Points, in no order, along strands that fork, close into loops and pass close to each other.
Points whose rows are less than 49.1 apart are linked; no others are. Some points are linked to none.
z322: [-11 -22  24  -5 -13 -15   6   7 -17  -9   5   7 -10  20  -8   1   3  -2
   2  14   0]
z779: [ -9  12   8  30  -3   1   0  11 -41   7   2  12   4 -45  -2  18   9  10
 -12  -6   8]
z700: [-18 -14  33  -9  -2  -7  -5 -24 -12  -8 -17   1  -9  -7 -17  -3  -6  10
 -34  -4  27]
z765: [ 21   2  -2 -26   1  -3  -9  -1   7   3  -1   0 -10  -5  -3 -14  -6  -6
  20  -4 -16]
z921: [  8  -9   4 -28  18  -6 -14 -28 -20   4 -28  -1 -12  -9 -15 -13  -7  10
 -14 -15  -2]
z982: [-29  -5 -24  15  16  -2 -13  -8 -20   8   1   5 -29   0  19  -7  20  -1
  15  -9  14]
z881: [  8   1  -1  -2   4  -8   5  18  -4  -1   2  -2  -5  21  -4  -4 -11  -4
   2  14 -30]
z486: [ -1  22 -10  -9  11  26 -10  -9  27  -4 -17  -5   7   5   2   2   8 -10
 -21 -20  19]
z445: [ 25   7  17  -5   5  12 -19  20   4   1  -8 -11   2  -8 -36  -8  -4  11
 -11 -14  -7]
z354: [  6  19 -13 -16  -1   5  10  -2  33  13  12  -7   5 -19  21 -14 -17 -13
  40  10  -4]
z932: [-15  11 -18  26   9   6  -6   1 -14  15  -1   2   8 -11  18  24  -2  -3
 -14 -13   5]
z406: [-12   0 -23   1  23   6  -1 -31  18 -12  -8   4   6  20  17  -7 -14  -3
   7  -6 -11]
z326: [-17  -4 -27  23   4 -20   0  31 -19  13   5   6  -7 -11  -2  24  27  12
  -5 -19   7]
z844: [ 13 -27  26 -28   0   1   6  -8  -6   7  -7 -15 -10  11 -13  -2  13 -18
  -7  -7   8]
z237: [ 10 -10 -24  -6  -8  -7   7   6 -36 -17  12   6 -31  10  -1 -20   7   9
   1   8 -12]
z667: [-19   1 -16  21   7  -9  -2  27 -14  20  -3   6   4  -8   9  18   6 -12
  21  -4 -20]
z345: [-28 -15 -14   8  35  -8   5 -12  -7 -10 -17  14  -2  13  -5  -2  -3  -3
  11  -9 -13]
z519: [ 13   3   0  -7   0  -3  -3  -8 -22  -9  -5  -5 -13   8  -9 -11 -13  18
 -26   3 -13]
z915: [  3   7   4 -26 -16   0  -6 -29  21  12  -3  -9  -7  -9  16 -10 -11 -11
  14  12   6]
z257: [-19  12 -30  28   8  -2  -8  11 -24  30   1   3   1 -15  20  29   0 -14
  -4 -10 -14]
z148: [ 16  -8  14 -15 -26  -4   5 -19   2 -21   9  -4  -4  19   2  -9 -12  12
 -18  17   3]
z247: [ 17  24 -10   3   2  10  -2  14  21   9   8  -4   6 -13  21  -1 -15  -8
  23  -5 -18]
z304: [ 26  -6  21 -22  13   9 -14   1  14   0 -13 -15   5   7 -32  -9  -7   4
 -23 -10  -4]
z154: [-14  -2  29 -14  -4   6  -1 -14  -6   5 -17  -5  -8  -2 -15   3  12 -17
 -32  -3  31]
z646: [-25  21  -1  -3   0  12   2 -14  17  13 -17  -8   1   7   2   7  21 -24
  -8  10  21]
z514: [-17  -9  -8 -12  25  -5  -9 -30 -17   1 -17   7 -22  -8  -3 -13   0  -3
  -1 -15   3]
z78: [  7  -2 -16   8 -14   0  12 -12  -4 -15  18   3   3  15  22  -2 -11   7
   7  14 -14]
z629: [ 10  20  -4  13 -24  10  -1   7 -25  -2  13  10   5 -46  12   2  19  11
  15 -12   6]
z442: [-12   3  -8  18  21  -8   3  22  -3  20  -5   5  12  -5   5  16 -17 -18
  21   5 -36]
z848: [ 15 -20  -2 -21 -21 -12  10 -39  10 -26  -6  -2   2  20   2 -14 -11   8
 -24  25  11]
z569: [  4  -6  12  11 -24 -15  15  25 -12   5  26   4  -2   9  15  10  -5   1
  25  26 -14]
z259: [-26   9  -1  10  -7  10   4 -15  19   1  -9  -2   9  -3  14   7   6 -16
   5   6  19]
z220: [ 13  -9   2  20 -11 -14  24  21  -6  -1  28   1  13  15   7  13 -15  -1
   5  40 -25]
z305: [ -3  10   3   9   6  -8   2  23   4  16   2  -3  -1  12   4  10 -18 -15
  10  13 -26]
z757: [-10 -13 -24  19   1 -23   0  30 -23  14  18   5  -8  10   5  25  13  15
   2 -13  -9]
z460: [ 33  -3 -16  -8 -17   3   9  16   0 -22  18  -4 -10  27   0 -17  -4   5
 -10  17 -15]
z913: [ 28  36  10   3 -25  23  -5  17  22   4   6 -11  16  -7   3   8   6   9
 -20  -2  14]
z93: [ -9   1 -11  -6  17  14 -10  -5  14   1  -8  -3  -6  18   2   0   7 -13
  -6 -17  12]
z165: [-11 -11  17 -17 -21   0  -1 -31 -11   4   4 -16 -27  30   8  -6  -3  -9
 -19  25  10]
z331: [ -3   6  13  28  10   8  -3  16  -6   3 -14  -1  24 -24 -26  13   1   9
 -11  -9  -8]
z795: [-28  -2  21  23   1  -2   7 -23   1  -6 -15   4  23 -14  10  17 -14   1
 -20   1  12]
z380: [ -6  12  -2  30 -11   2  -9  16 -34  23  13  10  12 -31   1  33   7   4
 -29   2   7]
z138: [ -8 -23 -16   3   7  -4  12  -3  17 -19  13   9   5  41   6   0   9   5
  15   5   6]
z174: [  0 -10  14  22  19   7  -5   6   4 -14 -14   0  22  -8 -33   3 -11  24
  -8 -12  -6]
z53: [-14   7  -2  23  19   3  -5  -1 -19  10  -9   4   5 -12   7  12 -16   2
 -15 -13 -11]
z522: [ 13  -1  13 -12 -20 -11  -3 -15 -11  -9  -2  -3  -4  -4   1  -8 -14  19
  -7   7  -7]
z534: [-16 -15  10   7 -11 -11   1  26  -6   2   7   4  -3  18  -4  11  13   3
  -2   0  15]
z244: [  1  21  15  -8 -13  -1  15 -13  40   6   4  -8  21 -24  15  -3 -20 -10
  12  19  15]
z497: [ 17 -13   2  29 -13 -12  10  38 -14   9  30   0  15  22  -5  22  -7   9
  -4  29 -28]
z368: [-26   6  11  13  -5   4  11 -36  24 -11 -13   0  21 -15  16  13 -11  -9
  -6   3  19]
z798: [ 23  28  20  -3 -14  13   6  11  35  -2   5  -9  25 -19  -8   0   1   1
  -4   8  15]
z456: [ 12  18   4  19   7  17 -14  26  -4   7 -11  -9  12 -14 -22   8   3  13
 -20 -17  -3]
z609: [  1   9   0  20  -4   1  -7   5 -36   0   7  12 -12 -40  12   1   9  15
   2 -18   9]
z153: [  5  25  -7   1  13  19 -10  -7  12  -9 -17   1   9 -21  -3  -6   4   5
 -12 -27   9]
z647: [ -2  -7  15  -5 -21 -23  20  15   1   3  27   0  -5   6   9  -5 -10  -7
  36  34 -10]
z806: [  5  -9  -4  23  -9 -13   0  42 -12  14  21   0   6  15   1  25   1   8
  -2   4 -20]
z551: [ 30  -8  -9 -10  -4  -4   8  23  -5  -9  10  -3 -12  23 -21 -17  -5  -2
  -6  21 -30]
z957: [-17   2  24  16   1   3   0 -13   0 -11 -14   0   8 -11  -3   7  -9  13
 -32 -10  25]
z978: [-18  14  17 -13  -1  11   5  -6   2  17 -18  -8  -3   9 -16  11  32 -29
 -23  12  26]
z499: [ 12 -12  12   5  14  -2  -6  -5  -8  -8 -20  -3   7  -2 -46 -11 -14  33
 -11  -7 -14]
z336: [ -6   4 -21  -9  26  11  -4   3  27   8 -12   3   2   5  -4  -3   8 -25
  17 -12  -4]
z589: [ 15  -4  -6   6  -3   4  -8  13   0 -19  15  12   9 -17  -1  -9  10  19
  29 -21  -5]
z62: [ -4  -4  11 -15 -14  -9  13   9  14   8  20   1  -1 -10   7  -8  -1 -13
  41  21   8]
z914: [ -1  -4  28 -18 -27 -12  17   7  22  -1  17   1   6 -19  -2  -8   1  -8
  26  23  23]
z358: [-30   0 -12   7  22  -3 -10 -23 -23   8 -11   4 -28  -2  12  -8   3  -7
   4  -8   1]
z142: [  5  -5  19 -31 -12 -17  -3 -23  16  12 -11  -5   3  -6   1  -9 -16 -10
  14  22   7]
z230: [ 12  22 -21   3  19  15 -14  15   9  15  -3  -2   0   3  13   0 -18  -7
   8 -13 -31]
z558: [  5  10  -1 -13 -12   0   7 -17  31   3   9  -6   6  -9  25  -6 -21  -3
  27  12   2]
z920: [-12  16  -3   1  13   3 -12  -9  -7   7 -22  -4  -7  -8   5  -1 -18  -7
 -10 -14 -13]
z72: [ 19 -14  31 -28   3   1  -3  -4  14   6 -10 -15  -3  11 -19  -5  -6 -12
 -23  -1   2]
z300: [-17 -18 -15  -8  25  -8   6 -34   5 -21 -13  13   1  10  -3 -13  -4   0
  16  -4 -10]
z352: [ 18  20 -30  12  -7  18  -7  12  18  -4  13   1  17  -7  15  12  19  19
  -7 -30  19]
z525: [ 10   7   4   7 -19   5  -3  12  -7 -16   7  11   9 -33  -2  -4  15  13
  21 -12   6]
z963: [ -8  12 -18   2  22   7  -1 -14  29   3 -13   0  11  -4  16  -3 -16 -16
  21  -9 -16]
z34: [ 19  35 -14   7 -11  22  -3  10  21   3   2  -9  22  -2   6  16  21  13
 -24 -16  18]
z960: [-10   5  20 -11 -16  -2  -1 -13   9  12   4 -16 -18  28   9   0 -13 -19
  -9  25   2]
z689: [ 21  -9  -1  -2  -2   1  -2  20   5 -18  16   8   5   5  -9  -9   4  16
  22  -4 -16]
z832: [  1 -21  25 -19  -2  -6  -1   5 -17   1   1   1 -12   5 -19  -4   9  -8
  -1  -2   1]
z511: [  1 -31  31 -24  -8  -8   9 -27 -10  10  -4 -20 -17  26  -1  -5  11 -21
 -10  11  10]
z903: [  9 -14   8 -16  19  -8 -11 -14 -19  -1 -27   1  -1  -7 -38 -15  -8  22
 -15  -8 -16]
z250: [  5 -27 -16 -11   0  -3  11  -7 -20 -18  11   5 -21  29  -5 -14  12  -4
  -2   9  -4]
z373: [ 25  -7  -4  -1 -16   4   0  20   1 -20  28   5  -2  25   3  -5   4  21
   7   2  -2]
z143: [ 14  -5 -22   0  -8 -13   8  -3 -39 -13  -4   1 -26  -6  -3 -20 -11  11
 -20  15 -17]
z780: [-23 -18 -15   4   0  -1  -6  -8 -13   4  14   1 -25  28  20  -7  17   1
  13   4  10]
z934: [ -8 -25  -1   0  -5  -6   1  15  14 -13  14  13   5  25  -3   5  19   9
  10  -7  22]
z264: [ -6 -27 -25  -1  11  -3  14 -10  -1 -26   5  11  -7  38  -1 -12  12  -4
   4   8  -3]
z466: [ 10  13 -21  10  10  18  -6   2  10 -17   1   9  11 -17   8  -2  17  22
  -1 -33  21]
z888: [  8  14  24 -16 -24  -1  18   8  35   4  16  -8  15 -17  -2  -6  -6  -6
   9  20  27]
z871: [ 16  -4 -18  15  14   9  -7   0  -3 -24  13  13  12  -9   7  -6   4  31
  13 -29  -1]
z829: [-20  11 -25  22  15  -8  -1   8  -9   8  -9   7  -3  -9   4  18  24   8
 -12 -19  20]
z923: [  8  10  -1 -23   9  12  -2   1  20   5  -6  -1   1 -14  -6  -9  11 -23
  17  -7   3]
z808: [-14 -11  25 -21 -11 -17   3 -24  15  -1 -17   4  11 -18  -6  -1  -4  -9
  11  15  17]
z988: [-24 -20  -3  -6  17   6  -5  -7   0  21  -9  -6 -14  18  -1  -4  23 -31
   9   5   3]
z994: [  9  16 -11 -15  12   7 -15   4   3   9 -10  -3 -11   1  -1 -10 -16  -9
   4 -13 -29]

How many points has the smallest loop of links through each point below? Write - if it is on no loop.
z305: 22
z569: 20
z153: 18
z795: 8
z165: -

A piece is all that can be reached along the links. How many separate loops has the piece of each point below (a circle has one, a figure eight two, a Y none), and how many tips (points with one link)?
z963: loops 3, tips 3
z165: loops 0, tips 3
z259: loops 1, tips 0

A fork is a point with three links, a tip a point with one. Leave the first point through the second and follow the links. Name the first fork or tip that comes.
z551 / z881: z932
z250 / z264: z844
z264 / z250: z848
z304 / z445: z780
z305 / z881: z589

Name the points in between on the shortest way along the links from the first point to the second, in order.
z903 / z304: z499, z174, z331, z456, z445
z305 / z153: z881, z551, z460, z373, z689, z589, z871, z466
z871 / z53: z466, z153, z486, z93, z336, z923, z765, z994, z920
z994 / z757: z920, z53, z932, z829, z326
z138 / z165: z934, z534, z322, z832, z844, z511
z808 / z380: z142, z915, z558, z244, z888, z798, z913, z34, z352, z466, z871, z589, z525, z629, z609, z779
